Each scene shows the same named points in several views. A view is turned or mirrored, shifted and resized as a whole, has a little noise and may leave points out.

Scene 1
View 1
gede: [ 14  -3   2 -19   9 -10  -7   4  -6  14  11 -18   1   3  23 -17  -8 -19
  -9   3   7   2  20   6  12   0 -16   1 -13  14  18   3  -3 -28  -2  11
   9 -16]
kedu: [  8 -25  10  -7   0  -9   0   4  -8  -7   6 -20   0  -3   7   0  -4 -14
  -1  -8  12  13   1  -6   8   4  -7 -14   4  -4  23   2   8 -13   9  -8
  14 -30]
figo: [ 16 -18  -9 -20  18  14  -1  17 -14   3   8   2   6  -5   9  -4  -9 -17
  -9   4   5   4  -2   3  13   1 -18 -19  13   2  11   7  13 -23   7  -1
  10 -13]
fuvo: [ 13 -18   0  -6   2 -11   1  -1   3  -2   8 -19   3  -6   9  -2  -4  -4
  -7  -1   8   6   1   1   0  14 -18  -9   1   0  24   6   0 -28   6   7
  10 -24]
bez: [  5  -8   5  -3  15  -2 -11  18 -21   8  22 -15  26   1  -4   8 -14  -3
   9  -3  -2   1   4   6   0  -5 -11 -36   4 -24  -4  17  22 -16  -4  -6
   5   9]
Bapag: [  9 -20  12  -4   0  -7  -4   8   1  -7   7 -11   3  -3  10   0 -10 -11
   3  12   6  10  10  -9   6   4 -12 -15  -2   0  11   7  10 -13   3  -1
  11 -18]
peg: [  1   1  10   6  11 -16 -16  11 -16  14  31 -27  34   3  -7  10 -15   7
  14  -5  -6  -3  10  11 -11  -2 -11 -37  -7 -30  -5  22  17 -22 -11   2
   1  19]
rur: [  6   8  11  -9  10 -21 -15   5 -16  23  23 -31  17   8  15 -12 -12 -11
   2  -6   1  -2  26  11   4  -7 -10 -10 -20  -3   7  10   2 -27 -12   8
   5   3]
perop: [ 13 -11   1 -10   8  -2  -4   8  -2   4  12  -9   6  -3  12  -5 -10 -10
  -4  11   3   3  10   1   5   5 -17 -12  -2   4  11   8   6 -24   0   8
   8 -11]
zovi: [ -4  -3  35   8  -1 -28 -20   9 -11   7  24 -32  19  11   5   2 -16  -8
  24   4   0   7  30  -7   0 -14   2 -23 -22 -18  -5  13  16  -1 -14  -7
   6   6]
Divel: [  7  -8   1  -8  10 -15  -5   2 -20  11  19 -33  18   1   3   0  -4  -6
  -3 -24   6   3   1  13   0   2 -11 -20  -1 -17  20   9   5 -28   2  -2
   8 -11]
dul: [ 16 -16 -19 -22  24  16   1  17 -25   7  11  -4  13  -6   2   0  -7 -14
 -14 -14   6   3 -13  14  10   2 -21 -25  20  -8  15   8  15 -29  10  -4
  10 -11]
nad: [  4 -18  15  -2   0 -14  -6   7 -10  -3  11 -24   8   1   4   2  -9 -12
   7  -5   7  10   9  -5   6  -1  -5 -19  -2 -11  13   5  12  -8   2  -8
  11 -17]
vesun: [  4   1  12  -7  14  -8 -15  16 -17  15  22 -16  19   6   8  -4 -17 -12
  10   7  -2   0  20   5   6 -11 -10 -23 -11  -9  -6  14  15 -15 -10   1
   4  10]
las: [  7 -11  20  -8  -1 -17  -8   4  -5   3   8 -23  -1   5  20 -11  -9 -22
   4   4   9   9  23  -8  12  -5  -5  -3 -15   8  15   1   3 -11  -3  -1
  12 -21]
vaki: [  3  -3  17   2   2 -25 -11   2 -11  10  21 -36  18   5   5   0  -9  -4
   8 -10   3   4  16   5  -3  -1  -7 -18 -14 -14  11  11   6 -20  -7   1
   6  -4]
kono: [  2 -16  16   3  -4 -24  -5   0 -10  -1  16 -37  14   1   0   6  -5  -3
   8 -19   8  10   5   0  -3   3  -4 -20  -4 -21  20   7   8 -16   2  -8
  10 -18]
kamu: [ 15   5  -3 -14   9 -19  -7  -3  -3  20  18 -28   9   2  20 -16  -6  -7
 -11  -2   3  -4  19  16   1   8 -21   1 -17   9  21   8 -10 -42  -5  20
   5  -9]
kadi: [ 12 -17  10 -13  -3 -17   0  -3   1   0   2 -24 -11   0  24 -14  -3 -21
  -8   0  13  11  15  -5  12   4 -11   7 -11  17  30  -4  -5 -20   5   3
  14 -36]
fer: [  3 -13  27   2  -8 -29  -8  -1  -2  -1  12 -35   2   5  13  -4  -7 -13
  10  -2   9  11  22  -9   4  -2  -2  -6 -18  -3  17   3   4  -8  -3  -4
  11 -21]
ven: [ 11 -18   0 -10   8  -2  -1   8 -11  -1  10 -15   8  -4   5   1  -6 -11
  -4  -5   7   7  -1   2   5   5 -14 -18   7  -6  17   6  10 -20   6  -3
  11 -19]
rona: [  4 -14  13  -9   5 -14  -7   7 -22   6  14 -31  10   4   7  -1  -5 -17
   5 -20   9  10   9   2   9  -8  -3 -17  -4 -13  16   4  11 -10   3 -12
  12 -18]
View 2
bez: [ -4   0 -19  -6   1  -4  11  -5   4 -23  18  15  -1  14  20  17   2 -27
 -20 -19 -12 -13   1   5   0 -17  -5   6   7 -19  13  19  -5   0  11   3
  -5   6]
kono: [  2  12 -17  -4  11  -3  -4 -13  -3  -2  -2  10   6   6  15  21  -4  -7
 -30  -1 -19 -13   8   0   4 -11 -12  -6   0   6   1   9 -14  11   4   3
  -2  13]
Bapag: [-16   3 -12 -12  -2  -9   5 -12  -8 -11   6  15   5   7  15  11   5   9
 -17   7  -9 -12  21   5   6  -9   0  14  -5  -1  -5  16 -11  -1   7   6
  -5  22]
ven: [-11   7 -11  -2   4 -10  -2   1   2  -5   4  18   6   3   4  13   6  -1
 -17   2 -10 -13   7   9   4 -13   6   8   3   5  -5  13 -16   1  17   2
  -6  18]
perop: [-17   2  -8  -4  -8 -14   2  -6   0  -8  12  12  -1   3  17  17   6   8
 -13   3  -2 -13  19   8   0  -5   6  17   6  -3   0  20  -8  -1  16   8
  -8  22]
las: [-14   5   1  -7   0 -11  -1 -21  -4  -1  -2   8  -4  -5  17  16  -2  15
 -28   2  -2  -5  29  15  13   2  -5   6  -8   0   0  12  -6   2   2  10
  -5  29]
kamu: [-12  10  -1  12 -13 -19 -10  -9   9  13   9   0  -8  -8  23  36   0  13
 -20   0   7 -15  19   8  -7   9   4   7  20   2   8  22  -3  11  20  11
 -11  21]
vaki: [  1   9 -14   0   2  -6  -1 -20   0  -3   4   3  -4   4  26  29  -6  -7
 -31  -9 -11 -12  13   1   0  -3 -13  -5   5  -5  11  15  -5  11   4   8
  -4  13]
rona: [ -2   7  -6  -2  12  -6  -2  -9   2  -5  -3  14  -1  -2   8  16  -4 -10
 -31  -9 -12  -6   9  15  10  -9  -6  -4  -4   0   3   8 -11   3   7   3
  -4  18]
rur: [ -5   6  -3   6  -6 -11  -1 -19   7   0  10   1 -13  -4  28  31  -7  -4
 -29 -16   3  -9  17  12  -1   6  -7  -1  10 -12  17  19   2   8  10  12
  -9  17]
kedu: [-10   8  -9  -7   8  -8  -3  -6  -6  -4  -3  18   8   2   4   9   3   6
 -22   8 -14 -10  14   9  10 -12   0   6  -6   9  -9   8 -18   1  10   2
  -4  22]
peg: [  3   3 -25  -1  -2  -3   9 -15   4 -21  20   6  -4  16  34  29  -4 -29
 -24 -22 -13 -18   1  -5  -7 -12 -14  -3  14 -21  20  21   0   8   8   6
  -5   0]
zovi: [  0   2 -14 -13   3   0  10 -34  -5 -18   5   4  -9  10  36  21 -11 -12
 -37 -17 -12  -7  21   3   9  -3 -23  -6  -8 -19  16  14   4   6 -10  12
  -2  15]
fuvo: [-14  10 -13  -1  -2 -12  -5  -4  -3   2   4  13   8   3  11  19   6  12
 -15  12  -9 -17  15   2  -2  -8   5  12   6  10  -7  16 -16   6  17   4
  -6  19]
figo: [-20  -1  -5  -4  -4 -14   6   8   5 -14  14  22   2   3   3   7  11  -3
  -9  -3  -2 -10   9  17   4 -14  15  21   5  -5  -2  17 -13  -9  24   1
  -9  21]
nad: [ -7   6 -12 -10   7  -5   2 -13  -4 -10   0  14   3   6  13  13  -1  -3
 -26  -1 -14  -9  14   6  10 -11  -6   3  -6  -1  -1  10 -11   2   4   4
  -3  18]
View 3
vesun: [ 18 -13   7   7   1   3  26  -3 -18 -12   3  11   5  -9 -28  -1  20  32
  13 -20  -9   5  -8  -8  12  14   9  -8 -19  -2  22  25 -18  13  -5 -32
   1 -33]
kadi: [ 32  -5  16   8  31   6 -14 -28 -19   8  -5  29  26 -12   1  23 -13  32
  42  -5  -9  10   6  18  24   0  16   3 -17  10   2 -16 -20  19   0 -24
   4 -11]
Divel: [ 19  -3  21   2   8   0  10 -14   4  -2   7  18  14   0 -14   0  -3  25
   1  -9 -14  17  -2  12   4  -8  10   0 -17   1  16   8   0   3 -21 -39
  19 -21]
vaki: [ 18  -6  22   3  11   9  12  -8 -10   1  12  10  15   0 -18  -1   2  32
   4 -20   0   3 -10   4  15  -2   9 -10 -11   2   8  21  -7  11  -5 -34
  18 -29]
zovi: [ 16  -7  10   9   6  17  23   1 -25  -2   9  -1  10   0 -21 -17  16  34
   8 -24  17  -3 -19  -4  31   8   6 -19 -11  -1   9  30 -14  15  19 -29
  13 -37]
dul: [ 18  -9  -1   0   2 -13  10 -16   5 -11  -9  30   1 -11 -11   9   7  13
  15   7 -39  30   2   8 -11   4  14  10 -27  -3  41  -7  -7  -7 -29 -39
  -3 -19]
fer: [ 24  -1  16   8  23  15   0 -15 -22   8   4  12  21  -3  -5   2  -6  31
  23 -14  10   4  -9  11  32  -3  10 -10 -11   6   1   4 -13  16  16 -26
  13 -23]
fuvo: [ 21  -7  14  -4  23   3 -15 -18 -13   7   1  24  19  -7  -4  25 -11  19
  19   0 -19  12  -4  13   5   0  20  -2  -7   7  18  -5 -11   6 -11 -35
   6 -21]
bez: [ 11 -10   0   0  -5   0  22   1  -8  -9   3  10   0  -3 -22  -7  17  17
  -1  -8 -14  13 -15  -3   2   8  12 -10 -14  -6  35  22  -7  -3  -9 -39
   4 -36]
ven: [ 20  -5   4   1  13  -1  -1 -16  -5   1  -3  23  12  -7  -4   8  -3  16
  18   3 -19  21  -3  14   6  -2  15   0 -16   1  26  -8  -7  -1 -10 -35
   4 -19]
las: [ 27  -6  12  11  22   9   3 -19 -23   2  -3  19  19 -10  -8   8   0  34
  35 -14   0   7  -1   8  29   6  11  -4 -18   8   5  -2 -21  20  10 -25
   5 -20]
kamu: [ 28 -14  35   1  22   0   0 -23 -12  -2   9  29  22 -11 -25  31  -4  43
  21 -23 -23   0  10   4   3   4  14   3 -15  11   1  14 -19  24 -30 -32
  11 -21]
gede: [ 30 -12  19   8  21   0   2 -24 -16  -4  -2  29  19 -16 -17  23   1  39
  35 -16 -18   7  10   6  12   9  13   5 -23   9   6   1 -23  23 -16 -27
   1 -18]
rur: [ 24 -11  27   7  10   5  20 -12 -12  -8   9  18  15  -8 -29   6   9  44
  14 -28  -8   1   2  -2  12   6   7  -2 -20   5   4  25 -17  22 -16 -31
  13 -26]
Bapag: [ 20  -8  -1   1  19   7  -6 -12 -23   4  -4  17  13  -9  -5  14   1  18
  26   0 -10  10 -10   7  15   7  19  -8  -9   4  23  -2 -17   7   7 -30
  -3 -26]
nad: [ 19  -2   5   5  13   8   4 -11 -13   4   0  13  13  -2  -5  -3   1  20
  16  -3  -2  14 -11  11  20  -1  12  -7 -13   0  19   1  -9   4   7 -32
   9 -24]
peg: [  8 -11  15  -3  -4   6  24   6  -8  -7  15   4   3   1 -31  -7  17  24
 -15 -18  -8   3 -19  -7   0   5  11 -16  -7  -4  26  41  -4   2 -14 -41
  15 -42]
rona: [ 21  -1  11   9  10   4  15 -15  -4  -3   0  17  12  -2  -8 -13   1  26
  15  -8  -2  19  -3  13  20  -6   7   0 -22  -1  14  -1  -4   6  -1 -32
  13 -18]
perop: [ 21 -13   7   0  16   1  -2 -14 -20  -2  -2  23  12 -13 -14  23   3  24
  25  -6 -22   9  -3   4   6  11  19  -3 -14   4  22   3 -20  10  -9 -32
  -4 -25]
View 4
kono: [ -5   9  -7   1 -13  -8   4 -15 -17   0  -5  -6  -2 -10  -5   3  11  -5
   5 -10   0   3  -8  -8   6 -11   8  -4 -13  -2   3  -2 -12   2  11   3
  -5  10]
nad: [ -9   4  -5   1 -10  -7   7 -17 -10  -5  -7  -9  -4  -6   1   5  14   0
   7  -7   2   0  -4  -9   2 -11   8  -7  -8   2   2  -5 -13   1   9   4
  -5   9]
ven: [ -5   1  -4   0  -2 -11  14 -19  -2  -3  -5 -10  -8  -6  -4   1  11  -3
   5  -8  -5   0  -3  -8   4  -4   9  -5  -5   3  10  -6 -13  -4   9   3
  -4   1]
zovi: [-16  10  -9   2 -19  -1 -10 -14 -15 -12  -5 -11  -1 -13   2   9  20   9
   2  -1  11   0  -5 -13   2 -23  -1  -1 -19   4 -10  -3 -14   4   7  -2
  -7  24]
kedu: [ -7   0  -4  -1  -6  -9  15 -19  -8  -2  -7  -8  -6  -2   0   5  12  -3
  10  -9  -1   1  -5  -7   4  -4  13 -10  -3   1   6  -7 -15   0   8   8
  -4   3]
kadi: [-14   1  -4  -5  -5  -6  19 -17  -7 -10  -3  -2  -9   0  -3  13  13  -1
  13  -2   4   2  -8 -10  15   9  18  -4   0   3   1 -15 -25  -2   2  16
   0   5]
vesun: [-14   5  -8   3  -8  -7  -2 -17   1 -15  -3 -17  -8 -14  -3   4  19  10
  -1   2   3  -2   0 -13   4 -16  -4   4 -15  10  -1  -7 -14  -4   5  -9
  -5  16]
bez: [ -7   4  -6   6  -5  -9  -3 -18   0  -7  -5 -19  -6 -16  -2  -3  15   5
  -3  -5  -2  -2   0 -11  -3 -21  -4  -1 -16   8   7  -1  -6  -4  10 -12
  -8   9]
vaki: [ -9  11  -8   1 -12  -7  -2 -14 -13  -6   0  -9  -4 -14  -7   4  14   0
   1  -3   3   2  -7 -11  10 -10   2   5 -17   1  -2  -5 -14   0   7  -2
  -4  14]
kamu: [-12   7  -4  -2  -1  -9   7 -14  -1 -13   7  -6 -12 -14 -16   6  12   0
   0   5   3   3  -8 -13  22  10   6  15 -12   4   3 -13 -23  -9   1   1
   2   7]
rona: [ -9   9 -13  -4 -13 -11   9 -18  -8  -5  -5 -11  -4  -4  -3   4  13  -1
   9  -7  -6   3  -1  -6   7 -11   5  -4  -8   4   2  -5 -14   0   8   0
  -5  13]
las: [-17   4  -7  -4 -11  -5  10 -17  -7 -12  -3  -7  -8  -3   0  13  17   5
  10  -1   6   1  -4 -11  10  -2  11  -3  -5   6  -4 -12 -22   0   3   9
  -2  14]
perop: [-11  -2   0   3   1  -7   9 -18   2 -11  -3 -11 -12 -10  -3   5  15   4
   2   0   4  -2  -5 -13   6  -1   8   0  -7   7   6 -11 -18  -7   4   2
  -3   3]
Bapag: [-11  -4   2   3  -4  -4   9 -18  -5  -8  -6  -9  -8  -6   3   8  15   4
   5  -5   7  -1  -6 -12   0  -6  11  -8  -6   4   4  -9 -17  -2   6   7
  -5   5]
figo: [ -9  -5  -2   2   4 -11  16 -21  11 -10  -6 -16 -13  -6  -1   1  14   3
   4  -3  -6  -3   2  -9   2  -5   6  -5  -2  11  12  -9 -13  -9   6  -2
  -4  -1]
fer: [-14   7  -6  -2 -15  -3   5 -14 -17  -7  -4  -4  -3  -6  -1  12  16   2
   9  -4   9   2  -9 -11   9  -6  11  -4 -10   0  -6  -8 -20   4   5  10
  -3  15]
dul: [ -3  -1  -5   2   6 -16  16 -22  10  -5  -4 -17 -12  -8  -7  -6  10  -2
   2  -6 -13  -1   2  -7   4  -5   3  -2  -4   9  17  -6  -9 -10   9  -7
  -5  -3]
Divel: [ -4  10 -10  -1  -8 -13   7 -16  -7  -2   0 -10  -6 -11 -11  -1  10  -5
   2  -7  -7   3  -5  -7  11  -7   3   4 -12   1   7  -4 -11  -4   9  -4
  -4   7]
peg: [ -6  10  -6   8  -9  -7 -12 -15  -7  -6  -2 -16  -4 -23  -8  -4  15   4
  -8  -3   2  -1  -5 -13   1 -22  -7   7 -24   4   3   1  -6  -4  10 -14
  -8  14]
gede: [-15   3  -6  -4  -2  -8  12 -17   2 -15   2  -9 -12  -6  -8   9  15   4
   6   4   1   1  -3 -11  17   6   8   6  -5   8   1 -15 -24  -7   1   4
   1   9]

In a view up to two points have been moved. Name them for each view, in the order of its rows, or write -.
view 1: ven
view 2: -
view 3: -
view 4: dul

Scene 2
View 1
dip: [  4 -10  -9  -2 -12  -4   2  -1  11 -13  -2 -13 -18  -4 -10   5  -9  -1
  13   7   2  -5  -2  -9  -5  -1  -4   0   1 -12   4  22   1   0  18   6
 -14  15]
vala: [  4 -15 -17  -6 -15  -5   3  -1  13 -19   0   1 -19   2  -5   7  -1  -1
  -2   8   2 -14  -9  -3   5   2  -8  -5   0  -9   8   7  -2  -1  18   3
 -11  10]
Vikal: [  4  -8   0  -4 -40  -1   2  -8  -1 -12  -8   2 -19 -12 -15   6  -8  -7
  22   2  -7  -2 -11  -8  -3  11  -1   2   8   2  13  21   1  -7  22  17
 -28  22]
doti: [  4 -16 -25 -12   2  -3   9   2  24 -22   1  -7 -21   5   3   5  -2   6
  -3  13   3 -16   2   7  -1  -6 -10 -15  -9 -24   6  -3   0   2  18  -4
   1   3]
fomef: [  2 -10 -19   1   9  -6   0   4  18 -14   5 -14 -16   5  -3   3  -3   2
  -1  11   8 -12   1  -6  -1  -6  -9  -6  -6 -20   4  14  -1   5  16  -2
  -1   6]
guzi: [  6 -23 -28  -7 -11 -10   3   3  20 -24   3   8 -20  16  -4  10   3  -3
 -27  11  10 -24 -21  -9  21   2 -14  -2   1  -7   0   4  -6  -1  10  -9
  -7   7]
mupal: [ -5  -1   0  16 -12 -11 -11  -2  -2  -1   5  -8 -11  -7 -17   9   5  -9
   8   3   1  -5  -5 -20   4   0  -3  -2  11  -4  14  30  -2   1  20  16
 -21  15]
lol: [  1 -11 -10  -2  -1 -10   4   2  17 -11   1 -17 -17   0 -14  10  -8  -1
  11   9   3  -4   1 -16  -2 -11  -5  -3   4 -20  -2  27   5   0  18   0
 -15  15]
devu: [  4  -7 -10  -1   3  -2   3   1  15 -11  -1 -23 -17  -5  -6   1 -12   3
  20  10   3  -2   9  -5 -13  -6  -4  -4  -6 -22   4  21   2   4  20   5
  -5  11]
nefi: [  7 -12 -11  -9  -9  -2   9   0  16 -16  -5 -17 -20  -5  -8   4 -15   2
  21   9   0  -2   3  -4 -11  -4  -4  -3  -4 -19   1  20   5   0  20   4
 -12  14]
fizon: [ -4  -5  -3   8  -7 -12  -4  -1   7  -5   3 -12 -13  -5 -18  13   0  -6
  10   6   0  -3  -1 -21   2  -8  -3  -4  12 -13   7  31   3  -1  20   9
 -22  17]
Losi: [ -5 -14 -13 -10 -19 -15   8  -5  15 -18   2   8 -19   1 -13  25  10  -5
  -9   8  -7 -14  -8 -10  16  -9  -8 -20  15 -15  12   5   6  -9  22   2
 -25  13]
fasa: [ 10 -24 -19 -21 -23  -5  16   0  23 -27  -7  -1 -25   6  -9  12 -14   1
   1  11   2 -11 -12  -6   4  -3  -9  -1   1 -15  -5  12   5  -7  15  -6
 -18  16]
Leme: [-11  -7 -10  16   3 -23  -8   2   9  -5  13  -3 -10   6 -19  22  17  -9
 -19   7   4 -14  -8 -28  22 -13  -8 -11  19 -13   8  26  -1   0  16   1
 -20  11]
duvan: [  7 -13 -27   0  13   0  -1   6  21 -18   4 -12 -18   8   7  -6  -5   6
  -6  13  12 -17  -1   6  -4   1 -11  -5 -17 -18   5   2  -8  11  14  -4
  13  -1]
View 2
dip: [  2  -2   2   2  -4   6  -2   5  15  -2   1   9  -5   5   0   3   0   9
   2   6 -10   6  -3  -4  -3   6  -5  13 -19   2  -4   5   5  14   2  -5
   6  13]
duvan: [ -5   2  21  -7   0  -9 -13  23  13 -15 -19  -1  -7  13  12  10 -12  -5
  12  22 -13  13   7  -8 -20  14   0  12 -19  10  -4   6   6  30 -12   5
  14  22]
fizon: [ 15  -3  -5  15  -2   5   3   0  18   2   4   5  -7   3   1  -1  -6  10
   0  -3  -1  -2  -6   1   1   7  -4  16 -10  -2  -9   5  10   5   9  -7
   4  23]
Leme: [ 26   2  -7  24  -4  -6   3  -1  14  -4  -7  -9 -16   2  10  11 -26   3
   7 -13   6  -8  -1   0   1  14  -5  17  -1   2 -19   8  16  12  10   4
   6  39]
fasa: [ -5   1  -3  -7 -18   1   0  -6  -3 -10  -6   8 -10   4  -3  17   1  12
  12  -1 -22   6  -3 -18   3   6 -12   9 -21  11  -5   7   5  22   2  10
   5   6]
nefi: [ -1  -6   4  -4  -3   3  -3   5  10  -8  -1  14   1   8   0  -1   9  10
   1  12 -15   7  -3  -6  -4   6  -4  14 -20   4   1   2   7  11  -1  -4
   5   7]
mupal: [ 15   3  -2  19  -1  10  -1   6  28  10   9   1 -10  -2  -1   3 -12   8
  -2  -5   2  -1  -6   4  -1   7  -1  15 -13  -5 -12  10   6   5  10 -12
   5  24]
doti: [ -3  -1  14  -4  -6 -12 -11  15   4 -20 -18   2  -7  10  11  13  -2  -1
   8   8 -21   6   6 -14 -12  15   1  12 -19  17  -8   7  10  21 -10   6
   8  13]
lol: [ 10  -7  -3   6  -2   0   3   0   9  -7  -2   9  -2   9   4  -1  -3   9
   4   6  -5   1  -4  -2  -2   8  -7  17 -11   1  -4   1  12  12   5   0
   6  21]
Vikal: [ -1   6  -2   7 -11  19  -3   0  23  14  15  10 -11  -7 -12  10   5  15
  -3 -10 -15   4  -9  -8   4   1  -4   8 -26   1  -8  15  -2   5   8 -14
   2   0]
devu: [  2  -7   9  -1   4   0  -5  12  15  -9  -3  13   3  11   5  -5   5   6
  -1  17 -10   7  -1  -1 -10   8  -1  16 -17   1   1   0   9  12  -3  -7
   7  15]
vala: [  0   6   6   2 -10   0  -7   8  12  -4  -6   0 -13   1   2  17  -8   5
   7  -2 -16   5   1 -12  -5  10  -3   9 -20  10 -11  12   4  19  -1   2
   7  13]
Losi: [ 12   2  -5  13 -14  -6  -4  -2   4 -10  -7  -2 -17  -3   4  20  -6   7
   3 -23 -17  -8   0 -16   6  14  -3  12 -12  16 -19  14  12   8   5   3
   1  14]
View 3
nefi: [  2   2  -5   4   9  -7   0   1 -17   1  -3 -10   3   0  -8   1 -14   9
   6   3  -8  -2  -3 -13  -2   2   6   2   2  -2   6   0   9  -7  10  -3
   2   8]
devu: [ -2   4  -5  -1   8 -13  -2  -1 -16   4  -6  -8   0   5  -6   0 -11  13
  10   4  -3  -4  -6 -10  -3   1  10   0   3  -1   0   3   1  -2   7   2
  -1   9]
fizon: [  0  -5  -1   1   1  -2   8  -2   1   2   5  -3  -6   0   1 -14  -8  15
   4  11  -3   5   6   3 -12  -4  15   4  -8   6  -4  -3  14  -5  -3  -4
   8   5]
Losi: [ 21 -16   0   6  -5   4   5 -12  -9 -15  13  -7  -4  -2   4   3  -8   6
 -17  17  -1   3  23  -2  -5   4   9   9 -14  -1  -7   0  18 -10  -1 -12
  13  18]
Leme: [  8 -17   4  -6  -1  -4   6 -14   4  -6   4   1 -12   6  14 -18   7   8
  -8  20   8   8  24  15 -18  -2  16   5 -11   5 -18   0  12  -5 -12  -3
  11  10]
fomef: [  4  -6  -1  -5  10 -15  -8 -10 -19  -4  -7  -8  -3   9   2  -3   0   7
   1  10   4  -4   7  -3  -6   4   7   2   2  -4  -7   6  -3  -5   3   4
   2  12]
dip: [  2  -3  -3   4   7  -5  -2  -2 -14   0   2  -9  -1   0  -4  -7 -11  13
   5   7  -6  -2   1  -5  -5   1   8   4  -3   0   3   0   9 -11   6  -2
   7   7]
fasa: [ 17 -10  -1   9  13   2  -5  -6 -23 -11   1 -11   3  -3  -5  -1  -8  -2
  -9   7  -9   0  15  -9  -3   8  -6   5   1  -8   9  -3  20 -18  14  -9
   8  10]
doti: [ 14  -8  -2   0   8 -14 -11 -13 -29 -12  -4 -12   0   7   0  13  -3   2
  -7  10   3  -8  11 -12   2  10   4   4   2  -9  -6  10  -4  -7   8   1
   2  20]
mupal: [ -3  -9  -1   4  -3  -1   4  -4   2   5  10  -4  -9  -1   3 -20  -9  25
   7  13  -3   0   3   8 -11  -4  19   7 -13   9  -5  -2   8 -11  -7   0
  15   4]
Vikal: [  4  -7  -4  18  -2   9   1   2  -9   1  19 -13  -1 -11  -8 -12 -24  26
   4   8 -17  -5  -1  -4  -1   0   9  11 -14   6  12  -6  18 -22   5  -7
  20   4]
guzi: [ 19 -25   5   2  12  -3 -17 -20 -25 -17   2 -12  -5   4   8 -11   7  -1
 -17  17   2  -5  26   5  -7  11  -5   9  -2  -9  -5   3   6 -24   5   0
  15  13]
duvan: [  5  -9  -1  -5  14 -20 -21 -15 -33  -6  -9 -13  -3  12   2   2   3   8
   0  10   5 -14   4  -6  -1  10   4   3   6  -9  -7  12 -16 -10   7  11
   2  16]
View 4
duvan: [ 10  -6  -3 -30  -1  33   3  -7  12 -16 -11  -8  27  -6 -13  -1  -5   3
   5  15 -11   3   4  -5  24  13  -1  -6 -19  10  24 -12 -11  -4  21   3
  23   4]
fomef: [  7  -2  -7 -10   4  20  11  -1  -1 -14  -9  -6  16  -7  -7   5  -6   4
   3   5  -2  -1  -1   2  14   8   2  -3  -9  12  14  -4  -6  -2  17  -2
  14   8]
Vikal: [ 12  11 -15  -4  26  -9  15  15 -15  -3  17  39  17  -1   7  -1   3  -6
 -13  -2  -3   2   7  12  -5   3   7   4   3  -3 -11  -9  32 -11   8  31
 -15 -16]
devu: [ -5   8   2  -8  10  15  12   6 -14 -13  -7   6  24   4  -6  -1   1  15
  -5   4  -7  -6  -3   7  18  -4  -7   5  -6  12   9  -4   4   6   7   0
   5   4]
dip: [  5   5  -7  -5  16   6  13   8 -10  -8   2  14  17  -3  -2   1   0   2
  -6   1  -4   0   1   8   7   2   3   0   0   7   4  -6  12  -1   8   6
   0   0]
fizon: [  7   7 -16  10  14  -4  18   6 -19  -9   8   7   6  -5   4  12  -6   0
  -5 -10   7  -4  -6  17  -4   1   5  10   3  10  -5   5  11  -2  16   4
  -3   9]
fasa: [  7  -6 -13  -4  21  15  18  13   3  -6 -10  22  11 -18  -5  -5  -3  -8
  -1   8   1   6  11 -10   4  15  18 -28   8   2   7 -13   8  -4  -8   1
  -5 -13]
nefi: [ -4   6   0  -5  16  12  15  11 -14 -11  -7  17  22   1  -5  -4   1  11
  -6   4  -5  -4   1   3  13  -2  -1  -5   0   8   6  -8  10   4  -2   2
  -2  -4]
Losi: [ 13  -6 -33  11  13  13  30   5  -5 -13 -11   8   5 -17  -2   8 -16   0
   5  -4  16  -4  11  -7 -10  23  22  -7   0  -2  -5   6   2 -16  15  15
  -6 -14]
mupal: [ 14   9 -19   5  13  -9  13   3 -17  -8  18   8   8  -2   8  14  -5  -4
  -7 -11   4  -1  -5  23  -6   1   2  20  -2   9  -7   4  15  -8  28  17
  -2  10]
Leme: [ 21  -6 -33  17   6   1  21  -5  -6 -12   4 -16  -7 -19   4  24 -19 -10
   8 -13  18   0  -5  14 -12  15  16   7   1  11  -2  13  -5 -11  33  -1
   6  19]
guzi: [ 27 -17 -26 -13  10  20  10  -2  21  -7  -4   0   3 -29  -5   5 -12 -25
   9   9   3  13  12  -8   1  29  24 -24  -4   2  13 -11  -5 -16  18   5
  11  -1]
lol: [  1   3  -8   7  13   6  17   7 -13  -9  -4   2   9  -7  -1   6  -4   4
  -2  -3   4  -2  -5   9   5   1   4  -2   5  14   3   0   4   4   5  -8
   1   9]
vala: [ 15  -4 -17 -11  12  15  14   3   3 -10  -1  12  15 -12  -3   2  -6  -6
   0   5   0   3   9  -2   4  16  12  -7  -6   1   6  -8   6 -11  15  16
   3  -8]
doti: [  5  -7 -11 -16   4  33  16   0   5 -17 -21   0  23  -9 -13  -2  -9  10
   6  11  -2  -3   9 -14  17  17   8 -12 -14   4  15  -6  -9  -7  12   6
  12 -10]

In a view up to two points have been moved. Name them for each view, in the order of its rows, or write -.
view 1: lol
view 2: -
view 3: -
view 4: Losi
